Each row is a point on a landscape with many valleys, with its height.
A ball rolls from a point to the lowest of its 2 nearest points, and stops where none of them is lower. Distance is the straight distance between rows; heights are no part of it.
zir: [154 189  63 142 126 168  84 113 127 125 145 143 105 114 160  88 139 105
 167  89 133 122  88 125  92 102 117 120 128  81 110 115 136 117  79  81
  95 118 105 122 100  80 153 139]  (h 342)
Zab: [128 116  97 110 123 126 147 131 116 143 100 150 132 146 156 139 133 112
 102 144 133  94 125 133 133 145 100 122 121 158 150 143 140 142 131 138
 121 120 107 196 143 144 126 132]  (h 230)
dod: [169  92  85 143 127 196  64 113  97 139 120 119 112  90 172 112 128  94
 108  96 100 137 121 109 126 150 109 147 165 120 116 159 149  67 124 152
 145 131 126 169 136 103 146 141]  (h 317)
fopo: [ 83  87 203 118 105  58 175 138 141 103  97 117 145 117  50 168 110 120
 145 129 127 132 124 141 107 142 144 152 102 140 142  85  71 137 168 176
 154 102 149  86 128 158  82  70]  (h 185)
bonog: [ 97  97 195 135 119  14 159 164 161 110  98 154 128 159  85 177 116 149
  71 159 117  88 142 142 129 107 153 132 118 119 148 104 105 148 163 114
 134 108 188  84 138 152  92 126]  (h 246)
Sefo: [146 168 122 156 142 150  60 101 118 108 165 117 110 104 172 101 121 110
 141 118 129 112 105 115 100 110 165 151 135  65  94 134 134  91  98  75
 115 114 141  97 114  52 145 141]  (h 501)
vam: [135  97 186 130 133 132 100 122 113  94 212  59 142 104 126 117 108 116
 143 115  90 196 165 147 146 160 158 158 131 131 135 142 120  67 153 148
 163 155 116  36  96 108 123 135]  (h 243)
kek: [129 189 178 128 139  88 120 109 125 104 140 145 132 128 125 121 134 146
 154 131 136 124 158 125 120 112 185 114 132 103 140 108 109 106 130  95
 111 113 156  79  79  97 139 144]  (h 579)
Rubop: [124 146 176 132 132  54 123 145 128 118 123 150 129 148 127 146 120 145
 104 151 122  91 149 126 126 106 176 132 131 105 137 123 118 122 152  99
 134 123 174 101 109 108 120 148]  (h 228)
Lisis: [125 103 187 130 138  95 112 127 118  88 170  94 145 122 114 131 111 122
 152 133 107 160 151 140 127 154 156 157 133 134 147 120 102  88 167 147
 155 141 133  62  96 119 111 126]  (h 254)
Guga: [107 107 109  99 128 152 160 129 119 147  89 140 142 164 111 119 163 131
 136 158 188 145 106 131 151 149  87 102 127 192 144 116 113 180 128 170
 121 137  72 189 167 188 122 115]  (h 178)
Zit: [131  70 180 150 115 166 122 146 125 111 194  57 120  90 134 110 115 130
 116 122  66 187 140 137 159 153 152 158 112 123 122 189 149  23 131 157
 167 162 134  72 103 120 137 138]  (h 301)
Lupo: [137 131  71 107 119 155 137 120 114 153 108 148 125 142 158 119 137 113
 117 150 148 103 121 123 139 127  81 108 122 148 140 139 146 157 120 137
 111 118  90 205 127 146 143 139]  (h 180)
labom: [108 103 190 116 123  76 166 137 130  98 116 115 149 119  63 144 128 118
 170 123 121 152 133 145 113 151 145 158 109 149 147  84  70 126 157 174
 147 109 127  95 108 159  91  86]  (h 152)
dal: [ 84  55 135 153 104  86 175 151 177 125 102 138 127 158 102 206  93 150
  65 152 119  89 118 147 133 154 105 126 124 136 131 162 137 140 134 147
 153 125 169 138 227 143  75  83]  (h 333)
zalo: [131  68 100 136 111 167 129 128 126 162  97 136 128 158 168 176 125 119
  60 129 105 111  99 138 145 153  91 139 145 151 122 181 161 113 126 150
 155 125 153 191 212 143  99 116]  (h 303)
pas: [123 207 157 143 129  82 150 116 139 145 103 166 124 125 147 145 146 147
 110 139 117  84 134 101 107  59 171 122  98  79 109 122 151 178 103  41
  80  95 169 125 123  95 154 134]  (h 652)
Gov: [146  86 122 131 126 162 101 128 115 122 116 116 127 115 142 131 122 110
 125  98  99 137 123 126 120 180 120 147 154 156 145 156 132  83 145 163
 152 149 120 160 149 122 124 127]  (h 383)
Gupa: [127 191 106 119 153 146 157 114 136 169 124 167 112 141 133 132 138 160
 128 139 143 120 133 111 119  61 120  85 124 122 105  96 153 226 115  74
  71 129 120 135 129 134 171 145]  (h 616)
pafi: [ 91  44 138 127  97 145 159 161 165 127  99 127 129 130  96 195  88 146
 109 119 126 133 112 145 130 163 113 131 136 139 124 165 134  96 147 174
 169 145 156 129 231 141  90  69]  (h 372)
sovud: [120 120 103  98 143 142 171 126 124 161  98 159 125 151 127 129 154 154
 115 188 173 111 124 116 148 107  89  98 127 179 138 117 142 211 131 130
 104 124 105 190 135 183 143 140]  (h 219)
Dadas: [ 90  67 133 163 115  54 181 145 179 127 108 140 126 172 107 204 104 152
  40 170 112  72 121 143 139 137 101 132 117 127 135 163 149 159 130 124
 152 111 182 145 209 148  74 103]  (h 319)
Voves: [123  53 182 153 102 166 140 151 138 109 170  64 118  86 121 123 118 140
 122 123  70 181 120 141 158 157 142 157 110 131 129 204 147  21 136 168
 166 158 143  84 121 123 127 118]  (h 320)
tud: [121 141 103 102 139 124 174 136 127 160 104 169 126 147 139 136 144 146
 107 176 152  98 137 121 140  94 102 104 115 155 134 121 150 194 129 113
 103 117 119 182 121 164 148 144]  (h 191)
Vig: [132 157  84 105 142 148 147 131 120 149 111 150 131 131 120 105 141 137
 135 140 161 121 143 129 139 109 102  92 137 147 132 101 136 177 124 126
 101 136  90 159 113 156 157 145]  (h 444)
fesu: [142 113  81 108 114 178 113 122 118 138 110 121 151 144 128  99 148 108
 161  97 164 159 124 129 146 176  79 107 140 174 149 128 118 136 120 183
 127 149  56 196 148 156 131 122]  (h 244)
vati: [137 157 157 156 141 116  75 114 123 115 169 112 117 126 161 113 108 128
 122 145 123 102 133 110 120 108 188 147 130  70  94 148 132  93 121  93
 135 124 163  92 111  62 133 148]  (h 533)
vob: [126 175 174 149 128  55 113 127 130 131 121 140 129 142 141 140 127 151
  91 156 127  69 138 106 126  81 189 138 116  68 103 142 137 135 130  70
 127 107 192 100 120  82 124 150]  (h 662)
Farul: [102  90 105 136 127  90 165 123 137 144 105 148 132 172 162 189 128 132
  44 176 124  70 109 133 142 138  91 140 119 147 138 164 163 163 130 111
 154 103 173 187 188 151  91 121]  (h 293)
kuve: [ 99  80 111 159 126  76 170 134 162 141 111 139 130 177 141 199 117 140
  34 173 111  69 116 136 148 137  94 141 117 135 128 169 166 160 125 116
 160 106 185 170 207 151  78 118]  (h 305)
Fil: [107  50 145 137 102 150 145 159 157 125 106 117 128 125 108 175 101 141
 114 112 107 134 105 140 129 168 120 144 139 150 129 172 131  85 149 173
 164 152 151 130 208 136  96  84]  (h 384)
zuf: [124 121  87 100 137 168 150 107 107 160  98 147 127 144 128 115 154 153
 125 177 185 123 114 110 148 108  76  92 148 177 142 115 140 215 132 138
 104 127  87 193 137 181 149 138]  (h 229)
tagu: [151 119  56 117 106 200  94 110 113 138 117 117 142 129 144  86 141 107
 162  86 158 155 128 121 148 169  69  97 154 160 144 130 130 131 112 181
 127 144  54 200 132 145 138 134]  (h 173)
bevud: [140 103 109 118 122 147 117 130 115 128 105 131 134 130 149 132 128 104
 123 109 116 121 126 131 121 177 110 134 141 161 154 144 130 106 137 160
 136 140 104 181 150 133 123 126]  (h 355)
kaz: [ 92  92 122  94 119 143 174 144 125 143  90 142 146 170 103 137 154 124
 145 148 181 149  94 142 142 155  91 109 109 191 139 116 102 164 130 178
 133 133  78 188 191 186 108  94]  (h 148)
mok: [116 137 209 139 126  25 127 147 146 114 122 147 127 168 108 157 120 159
  86 160 122  89 151 125 134  95 180 129 122 100 133 122 114 127 159  94
 133 117 198  73 114 120 110 151]  (h 257)
Zapu: [122 162  93 116 134 106 153 132 117 155 114 172 130 139 164 148 137 123
  85 164 135  79 126 118 122  77 119 131 101 105 120 134 162 167 126  71
 113  96 150 175 127 120 148 138]  (h 98)
sule: [141 128  50 113 110 174 121 106 109 162 113 145 117 140 177 116 137 109
 122 155 148 106 110 113 141 114  63 112 121 132 132 143 153 165 116 134
 104 107  91 215 130 143 145 137]  (h 132)
lurov: [132 114 117 112 131 122 138 140 122 118 105 134 145 132 122 123 133 111
 145 114 130 126 135 136 125 170 115 131 128 164 157 124 113 118 137 163
 128 139  93 164 133 145 126 123]  (h 325)
bol: [133 147 150 137 139  83 104 140 121 120 137 136 125 138 142 134 111 134
 108 145 118  89 143 122 122 116 170 141 136  96 127 136 126 109 146 103
 141 128 164 113 113  93 124 149]  (h 186)
lere: [155 178  60 114 138 168  92 116 128 125 146 121 130 103 124  68 125 125
 197  72 157 151 123 139 121 127 107  93 152 123 130 100 124 120 104 123
 122 139  95 111  77 115 150 148]  (h 420)
Posor: [113  72 179 145 125  80 129 154 148 101 130 104 130 126 106 154  97 136
 122 140 100 121 128 137 129 155 143 156 131 139 141 142 112 104 168 157
 155 146 156  88 140 135  97 115]  (h 262)
Logas: [127 156 130 110 139  89 151 153 122 130 108 165 133 137 129 135 132 132
 121 142 130  99 155 134 125 114 146 117 126 129 147 111 122 141 138 109
 113 120 133 143 106 133 137 142]  (h 324)
gapit: [ 71  81 194 124 103  45 181 146 156 104  84 134 137 127  56 177 108 125
 114 139 130 114 124 143 111 136 139 141 103 139 144  87  80 147 161 164
 145 102 163  92 147 162  82  76]  (h 207)
marod: [139 189  66 137 136 168 136 100 130 172 132 167 101 143 153 115 159 143
 126 139 138 127  88 105 106  49  91 106 113 104  94 106 160 216 100  62
  78 124 102 140 129 127 170 143]  (h 626)
Veb: [141 123 162 110 147 106 143 127 117  93 150 106 155 116  77 111 136 117
 194 109 128 181 151 151 122 164 142 158 122 153 149  91  71 109 138 169
 145 120 108  91  79 147 102 112]  (h 167)
Kem: [128 145 200 159 127  72  91 128 140 116 177 100 118 157 148 121  98 142
 105 158 116 101 149 110 140 103 199 140 107  77  91 157 133  86 127 103
 140 129 181  74 102  78 121 155]  (h 679)
med: [150 152  32 129 114 174 103 118 111 152 133 156 108 130 188 112 143  95
 128 135 135 112  95 112 118  84  69 130 112  86 107 128 160 156 102  94
  91 100  94 181 130 118 159 134]  (h 227)
Fem: [154 162  81 107 150 150 108 124 126 119 134 123 147 108 108  77 131 123
 191  88 158 155 146 141 132 148 111 109 150 142 142  97 112 124 115 146
 127 139  93 124  80 134 144 146]  (h 382)
Duk: [140  63 141 160 118 148 123 155 146 136 120 105 109 119 134 145 109 138
  93 123  76 123 112 127 142 157 130 150 139 137 119 190 144  67 130 161
 159 151 166 137 170 132 106 127]  (h 332)
biniv: [125  85 161 151 129  80 123 159 147 113 130 114 122 136 125 151  96 138
  97 143  94 100 129 130 131 147 146 150 136 129 136 153 124 104 156 143
 154 144 165 110 145 127 102 132]  (h 286)
dipe: [131 198 150 121 142 100 137 126 135 125 122 161 126 125 117 121 138 150
 158 123 136 121 162 125 121  99 170 101 129 109 136 100 117 135 116  96
  92 119 147 104  88 115 150 143]  (h 587)
Gitor: [146 158 137 165 145 126  64 118 127 118 162 116 114 117 172 110 118 123
 122 141 125  94 115 108 116  98 177 163 120  55  73 151 143  98 106  79
 119 114 165 101 128  56 138 143]  (h 518)
Gudim: [133 121 166 132 145 102 105 130 117  96 157 112 136 125 130 126 111 125
 143 132 111 139 149 132 122 151 161 148 142 126 147 127 110  89 159 135
 154 143 138  88  98 109 119 141]  (h 280)
Tupef: [135 172  69 104 142 169 132 115 114 146 118 144 127 122 115  95 138 143
 144 114 167 137 132 128 131  97  96  82 157 140 124  84 138 190 120 111
  95 140  87 138 112 154 166 146]  (h 456)
geg: [135 114 139 128 140 103 114 140 118 109 126 126 131 124 136 133 112 120
 126 128 107 112 140 131 118 154 146 144 144 136 151 130 119 101 153 137
 145 141 133 129 117 119 123 138]  (h 313)
kete: [101  68 206 141 115  70 135 144 149  91 141  93 136 122  84 158  92 128
 136 148 109 137 132 138 130 146 146 159 118 132 137 126  97 105 175 164
 155 137 156  55 124 138  95 100]  (h 234)
Rotug: [102 149 156  97 152 116 175 153 131 135  93 128 144 132  59 124 160 131
 141 132 153 160 160 134 136 128 135 125 129 172 124  55  90 208 138 158
 115 131 106 130 123 206 110 108]  (h 489)
firig: [ 87 131 159 101 141 114 191 153 135 140  87 126 140 136  60 129 163 128
 138 138 158 156 137 138 138 135 126 121 117 181 125  65  88 206 137 168
 122 129 101 145 145 210 105  98]  (h 494)
lafo: [148 111 136 133 148 156  81 116 107 104 169  95 128  98 145 110 110 114
 145 112 104 157 145 127 119 166 146 149 154 132 143 138 131  71 146 143
 160 148 124 109 101 100 131 146]  (h 425)
zugot: [106  79 217 128 117  71 136 131 135  88 157  85 144 123  75 153 100 118
 146 143 109 156 138 142 130 142 148 167 113 132 136 110  86 103 178 161
 156 128 145  37 105 136  95  95]  (h 215)
dakib: [122 164 104 106 137 113 172 136 127 165 113 176 125 145 149 145 141 143
 102 169 142  92 138 119 128  73 117 109 102 127 127 123 157 187 125  84
 100 106 139 174 119 139 156 142]  (h 151)
ver: [143 133  91 105 143 150 125 129 117 128 113 112 161 121  86  83 156 114
 173  93 174 167 135 138 141 170  94 119 150 171 140  98  99 153 120 176
 130 147  67 151 120 169 130 121]  (h 318)
niba: [145 153 160 106 152 108 133 121 119  94 161 115 156 120  84 103 140 128
 196 111 138 189 167 153 127 148 151 142 124 145 145  83  74 106 132 150
 136 116 121  73  61 142 107 128]  (h 209)
Magov: [129  50 157 158 102 170 142 158 156 125 128  96 111 107 118 147 113 148
 112 121  79 148  98 131 146 159 130 150 126 133 124 209 144  34 126 170
 167 154 168 119 161 132 108 110]  (h 351)
sese: [116  99  99 112 116 124 156 120 118 150  98 153 131 164 168 163 135 119
  81 162 135  88 109 135 137 146  89 128 116 165 149 158 149 153 127 132
 133 108 131 208 166 149 110 123]  (h 260)
valon: [148  65 154 138 130 188 103 119 112 109 166  71 128  84 123 113 129 126
 142 101  85 190 128 133 139 182 136 159 148 150 139 175 135  52 149 168
 174 164 120  95 125 114 130 132]  (h 66)
Pida: [150  93 135 134 140 152  93 126 113 110 141 103 127 102 140 119 115 112
 135 106  96 145 137 126 122 176 136 150 153 143 145 147 130  77 149 154
 159 152 127 132 122 112 129 138]  (h 406)
nif: [149 131  38 120  99 205  94 105 108 149 121 123 124 126 163  89 136 106
 151 107 155 135 120 117 145 142  59  95 150 138 134 131 138 144 109 160
 113 131  59 206 126 142 143 138]  (h 54)
fusez: [126  79  93 129 116 155 131 113 119 162 100 143 129 168 186 179 128 114
  58 150 121 100  97 132 145 149  82 139 133 150 127 176 166 136 124 138
 146 107 153 210 201 145  99 118]  (h 287)
kegil: [119  44 167 149  89 182 155 157 148 111 144  82 118  92 112 142 119 151
 124 120  84 172  94 142 155 159 130 151 111 125 130 224 148   4 127 173
 174 152 159 102 143 126 112 100]  (h 336)
muk: [158 121  75 122 118 180  90 118 108 131 121 128 126 112 164 106 125  92
 138  94 120 128 132 119 123 158  94 122 147 135 141 135 139 101 119 154
 127 129  93 190 120 118 142 138]  (h 308)
mugo: [126 148 188 144 135 106  83 111 123 105 196  90 128 137 150 113 102 130
 127 141 117 138 159 122 137 125 191 136 127  93 114 143 125  73 136 113
 148 142 149  53  92  78 129 151]  (h 556)
talad: [163  68 116 153 129 209  86 123 104 133 142  88 107  86 145  98 135 116
 112 107  83 169 110 112 149 159 128 157 152 126 115 195 147  24 124 169
 168 158 138 124 123 109 142 146]  (h 204)
lerif: [129  70 156 162 122 104 127 162 156 123 131 106 112 128 129 152  95 142
  94 139  81 107 123 126 138 152 140 149 132 131 124 174 137  89 142 151
 157 147 171 121 157 131  99 129]  (h 307)
zepum: [133 210 147 130 138 103 142 119 139 136 118 162 117 121 125 124 139 152
 149 122 129 110 149 117 115  83 168  96 120  99 122 107 128 156 104  75
  79 113 146 110 100 107 159 142]  (h 594)
Gavis: [127 213 133 133 151 123 159 109 153 164 120 162 108 135 135 139 139 160
 133 129 124 119 138 103 115  60 139  89 114 114  98  98 149 228  99  60
  55 126 132 115 129 119 167 142]  (h 610)
guv: [120 171 200 148 129  90  86  82 123 102 189  91 133 133 148 106 113 132
 129 139 129 130 159 119 137 113 200 125 127  89 112 135 118  81 127  95
 131 128 147  35  86  72 133 147]  (h 564)
fazep: [145 143 129 139 145 177  58  97 105 106 200  89 124  91 166  96 104 109
 147 103 120 165 142 128 117 144 163 136 147 101 118 134 133  58 120 113
 154 137 124  78  86  64 143 152]  (h 462)
Gufu: [147 191  64 120 135 163 112 118 129 141 134 144 116 117 129  86 135 129
 165  96 148 128 116 132 115  98 111  90 140 108 120 100 132 148 100 101
  98 137  97 124  96 115 162 146]  (h 417)
nipal: [157 162  37 138 115 176  84 122 115 139 140 154 105 123 185 105 145  90
 141 110 130 118  90 117 106  91  81 134 117  76 104 121 155 137  91  84
  91 106  96 161 126 100 159 134]  (h 264)
rit: [135 180  91 113 136 132 146 133 123 148 120 164 122 131 135 118 136 131
 131 135 139 102 139 127 122  89 123 103 120 114 128 113 140 160 115  97
  98 121 116 152 107 122 162 144]  (h 412)
ped: [145 147  34 122 112 182 114 111 110 158 128 149 109 131 175 106 140 106
 131 144 143 110 103 113 131  94  63 112 121 105 116 129 154 166 108 113
  97 109  84 193 122 131 156 139]  (h 187)
veg: [124 181 195 137 136  85 100  91 118  97 165 118 133 131 136 116 123 140
 143 135 135 128 157 122 126 114 193 120 134  99 132 121 111  92 134  93
 124 118 154  53  79  83 134 144]  (h 572)
Tus: [147 204  58 134 129 171 107 103 132 147 132 139 103 117 136  80 149 140
 167  75 146 140  89 129 104  82 108  86 147 110 102  91 136 171  83  78
  88 143  96  99 105 114 162 145]  (h 442)
Vub: [ 59  82 146  98 104 106 203 152 138 129  87 143 150 149  79 172 121 118
 142 130 165 136 104 146 117 157 112 123  90 167 135 100  87 148 139 182
 148 110 115 158 198 171  89  59]  (h 77)
kasul: [ 76 111 159 106 123 101 200 154 141 136  83 133 145 142  63 139 151 120
 145 135 156 146 119 145 129 144 123 124  97 174 131  81  83 177 135 180
 132 118 104 151 162 195  97  83]  (h 500)
zodul: [132 118  99 108 127 144 138 134 122 131 103 131 147 139 121 109 145 111
 150 116 151 137 132 136 138 168  99 116 128 173 152 122 116 136 127 171
 122 143  74 179 139 159 130 123]  (h 294)
debu: [ 92  43 148 145  89 125 171 167 189 123 107 128 118 130  84 204  76 155
  98 134 125 125 123 140 132 159 114 125 123 123 120 174 140  92 132 172
 166 139 177 120 221 141  81  65]  (h 359)
fefol: [135 183  75 121 144 170 141  99 122 167 130 163 105 136 141 116 146 154
 132 129 150 131 104 113 109  58  95  87 136 121 101  93 156 222 111  71
  81 131  99 136 129 135 171 145]  (h 621)
funa: [148 146  30 118 108 194  99 108 109 147 129 128 118 121 154  83 134 111
 152 112 156 127 114 120 139 120  62  93 150 125 127 116 141 157 109 138
 108 130  61 182 116 140 153 144]  (h 142)
sugul: [130 167  98 123 134 109 130 137 112 146 118 162 129 132 161 141 129 117
  95 147 128  78 126 121 113  87 136 137 113  88 118 135 150 146 126  75
 114 104 148 159 127 100 146 137]  (h 27)
zifi: [116 148 141 111 132  67 168 154 126 140 102 173 131 147 134 157 134 142
  90 155 128  85 155 132 129  97 147 121 117 130 145 116 136 159 138  91
 113 110 156 145 119 135 129 142]  (h 300)
nibe: [155 198  44 145 120 176 100 110 131 149 136 148  98 127 155  82 161 122
 154  88 137 132  76 125 100  78  96 104 131  95  96 105 141 165  73  72
  81 133  89 113 111 109 157 142]  (h 461)
Fenas: [138 164 121 126 139 101 112 136 114 131 126 151 126 128 151 132 122 123
 111 138 124  85 137 123 115 108 155 135 130  92 125 131 134 122 132  89
 125 116 149 138 115  93 139 143]  (h 120)
Letu: [152 127 131 125 149 164  74 105 104 100 190  92 133  92 152 101 106 111
 158  99 116 172 151 132 119 162 149 139 150 126 142 132 128  66 134 131
 160 141 120  88  81  85 134 151]  (h 443)
golo: [134  63 186 129 127 147 119 125 117  94 178  60 141  89 104 132 117 123
 160 112  92 193 138 146 138 181 143 170 135 148 140 152 117  79 159 170
 162 154 117  66 123 119 114 109]  (h 183)
mifet: [105 138 171 117 125  40 171 163 139 131  97 177 132 155 116 172 136 150
  82 156 126  88 159 134 129  94 159 122 115 129 149 104 127 165 148  91
 115 106 176 123 123 143 115 139]  (h 281)
Supo: [157  73 135 145 133 199  87 115 106 119 165  76 119  80 137 101 130 120
 129 104  85 183 127 123 140 169 136 155 151 138 129 177 143  39 138 164
 174 162 126 105 113 107 139 143]  (h 133)
gegi: [152 148  75 116 132 156 102 127 114 127 128 136 125 116 148 103 120 102
 147 106 128 116 136 124 115 142 108 117 139 123 140 121 135 110 118 132
 123 128  99 167 101 115 148 142]  (h 354)
govo: [133 220 154 138 141 101 151 108 157 146 115 158 108 119 129 131 138 161
 145 121 116 111 147 103 115  70 167  93 113  98 108 102 136 190  90  60
  60 113 145 103 112 109 163 136]  (h 601)
gugo: [171  71  97 150 125 213  73 112  99 139 123 104 110  90 157 104 138 106
 108  96  92 158 111 107 139 155 119 154 168 124 112 184 147  39 122 167
 158 150 135 147 135 107 143 144]  (h 261)
sev: [ 79  48 146 149  95  93 174 157 185 120 102 134 124 145  84 207  79 149
  83 144 129 104 125 143 130 157 112 124 122 127 126 160 132 125 136 165
 155 130 172 121 224 143  76  69]  (h 345)
suz: [142 202  82 149 134 149 138 107 138 161 126 166 108 135 156 114 164 133
 127 125 129 119  91 110 100  58 111 117  98  89  96 114 157 193  82  54
  72 117 114 129 128 111 170 137]  (h 632)
tadid: [128 173  89  98 156 161 136 120 111 140 112 142 140 120 100 102 137 149
 148 108 177 153 148 128 134 105 107  87 164 156 126  65 126 201 126 116
  93 143  97 126 111 168 161 139]  (h 466)
Pime: [ 78  82 194 132 111  28 172 156 162 105  87 144 131 140  68 181 110 136
  88 153 123  99 131 145 118 124 140 137 113 131 147  94  92 149 165 141
 136 107 175  86 147 160  85  98]  (h 226)
lonet: [129 158 196 160 121  41 103 129 149 125 139 122 126 161 139 132 111 159
  88 166 124  71 141 102 137  82 196 141  96  62  88 155 138 116 124  84
 134 111 206  85 114  82 114 158]  (h 669)
Favem: [131  74 195 125 126 124 117 126 112  88 197  56 144 100 105 130 110 114
 154 118  92 194 154 151 144 168 148 168 126 141 135 138 109  80 161 163
 158 149 115  39 107 120 110 114]  (h 214)
tava: [152 201  85 145 130 164  81  96 135 116 155 123 105 102 158  75 134 119
 188  80 135 138  88 132  92 110 135 111 130  94 116 112 125 104  71  77
 102 118 111  87  80  76 146 144]  (h 380)
Lurud: [111 101  94 117 125 110 165 111 125 154 100 159 131 169 176 177 138 128
  64 186 138  75 103 125 140 130  82 135 110 154 145 163 165 170 126 113
 139  95 159 212 167 157 105 125]  (h 278)
nuba: [151 145  77 106 145 152 113 125 120 124 123 115 154 112  98  76 142 118
 181  87 166 160 143 138 138 161  97 111 154 157 142  99 110 138 118 163
 126 146  76 140  98 153 138 137]  (h 350)
zazef: [135  87 180 142 126 153 103 137 119 106 209  58 126  98 136 109 107 121
 125 120  74 190 158 140 155 152 160 156 121 122 122 166 142  43 139 149
 166 164 127  56  97 111 135 144]  (h 277)
vas: [132  63 116 143 111 167 127 141 132 150  99 126 124 142 146 166 120 124
  79 112  94 120 101 137 138 161 106 141 149 150 124 184 147  90 133 159
 158 144 149 168 204 137 104 113]  (h 322)
ruf: [115  99 215 118 124  73 143 123 120  85 157  93 151 125  68 144 116 114
 162 134 113 168 144 148 121 143 150 166 113 139 142  91  73 108 172 160
 154 114 135  46  89 139  93  94]  (h 192)
Bozuk: [114 122 107  98 143 161 156 119 107 148  90 139 139 143 104 112 163 143
 128 159 194 145 123 120 149 130  88  97 149 190 142  95 121 210 134 151
 109 136  77 179 144 196 139 124]  (h 206)
Vono: [134  49 172 130 115 183 124 128 119 106 163  63 135  80  98 132 130 133
 160 101  93 201 116 145 143 184 134 165 137 152 134 180 127  58 157 180
 170 161 120  84 145 119 120 104]  (h 135)
zagu: [158 122  66 119 116 187  90 117 116 131 122 120 134 116 149  92 130  99
 160  81 134 144 135 122 130 170  85 110 149 149 145 130 133 108 113 168
 130 138  75 188 116 128 141 137]  (h 256)
Benar: [107 126 200 126 123  19 150 160 149 117 104 163 130 164  99 175 126 154
  78 157 120  91 151 134 130  96 168 127 121 115 146 104 113 147 159  95
 126 108 192  88 125 140 104 140]  (h 263)
zuka: [153 182  71 127 135 174  77 107 128 116 161 119 118  99 147  73 118 116
 198  74 143 149 112 133 103 130 121 103 140 107 127 110 126  93  93 106
 122 127 104 105  71  85 145 147]  (h 416)
vuk: [139 213 116 161 136 122 139 104 147 148 114 161 110 124 155 118 168 135
 125 124 109 108  96 104  96  56 140 133  91  80  94 117 155 187  72  35
  64 106 132 120 128 102 167 135]  (h 639)
rel: [141 161 137 149 144 160  58  92 117 104 190  97 116 100 171  97 107 112
 145 115 128 137 124 119 111 125 175 140 139  80 102 135 131  72 106  91
 134 124 135  77  95  54 143 147]  (h 482)
fefo: [125 115 190 109 132  91 166 131 123  99 136 101 152 117  52 125 136 116
 191 113 119 174 141 151 116 155 144 161 109 151 140  80  59 125 148 179
 150 105 112  90  89 157  88  88]  (h 118)
Gise: [123 197 168 142 126  66 133 116 132 136 108 158 128 127 140 145 141 149
 101 145 125  75 139 102 115  66 184 129 109  74 111 127 144 160 117  49
 100  96 183 114 121  88 144 138]  (h 656)
zamer: [135 151 159 142 144 116  81 115 117 106 173 109 124 124 152 115 106 126
 131 137 120 121 145 121 122 126 181 139 140  93 119 138 124  83 138 107
 146 137 150  86  96  77 132 150]  (h 545)
diren: [158 106  78 128 117 180  84 116 101 140 113 130 118 111 176 122 125  90
 108 103 110 120 125 117 126 152  97 134 151 130 130 150 147  97 122 147
 129 124 111 195 139 114 138 135]  (h 346)
Logun: [129 137 210 161 118  47 102 135 151 117 165 109 118 175 142 132  94 154
  91 167 116  90 148 106 143  94 195 140  90  75  93 160 135  88 124  99
 142 120 200  75 106  88 111 158]  (h 674)
suno: [122 174 118  92 166 149 145 130 114 133 108 135 149 123  81 112 143 144
 148 107 173 166 166 128 135 115 126 103 160 166 125  51 111 211 129 128
  97 141 107 119 111 186 142 128]  (h 475)
tib: [ 69  85 133  91 112 128 193 154 132 137  91 142 150 161  86 159 134 117
 151 137 174 149  94 145 125 157 101 116  93 177 133 104  89 151 134 184
 147 118  95 176 203 180  95  70]  (h 110)
Tapo: [135 121  83 105 127 168 118 123 113 135 111 112 160 136 102  90 159 113
 168  94 183 172 124 131 149 177  80 110 150 177 144 111 106 154 120 184
 131 150  51 174 144 170 127 118]  (h 285)
giket: [116 154 129  98 161 134 158 145 120 136  98 133 146 127  76 114 157 138
 140 129 167 158 162 132 141 126 125 114 145 174 129  58 105 205 133 145
 106 140 101 132 117 197 131 122]  (h 483)
Ziguv: [ 87 104 157 111 121  86 191 155 137 123  85 141 146 138  80 145 144 120
 141 131 140 131 126 148 124 150 127 132 101 167 145  91  87 153 141 172
 129 118 112 142 149 178 101  93]  (h 505)
Bituz: [127 171 106 105 146 130 159 139 129 150 112 164 128 134 118 121 139 145
 133 142 150 117 156 129 134  91 125  93 127 136 128  97 133 179 125 109
  90 132 113 143 110 147 159 146]  (h 429)
fedi: [145 171  79 115 137 143 119 129 122 134 127 148 125 121 137 100 128 116
 149 115 139 111 136 129 119 119 117 106 132 115 135 112 131 128 115 115
 108 129 103 151  98 113 156 143]  (h 385)
geta: [161 177  54 152 120 165  75 120 121 126 143 152 107 119 182  99 154  95
 147  97 127 119  79 120  91  95 105 143 119  68 101 120 150 125  76  67
  82 107 106 133 124  82 156 132]  (h 304)
ninut: [137 212 136 152 133 104 134 104 140 133 115 155 114 113 150 121 152 138
 129 125 114  93 111 107  99  68 163 129 103  73 107 121 143 164  84  43
  77  99 146 115 117  88 161 134]  (h 645)

For each start below, name the point where the ball stops.
Duk => fefo
geg => valon
sev => sule
zamer => tagu
zifi => fefo
lonet => tagu
zuf => Vub
Gov => tagu
kasul => tagu
kegil => valon

Two balls start at each pair of points below. Name the first point that both come to, or write -.
vas, Fil => sese
zuka, nibe => zir
fefol, rit => tagu
lere, Tupef => tagu
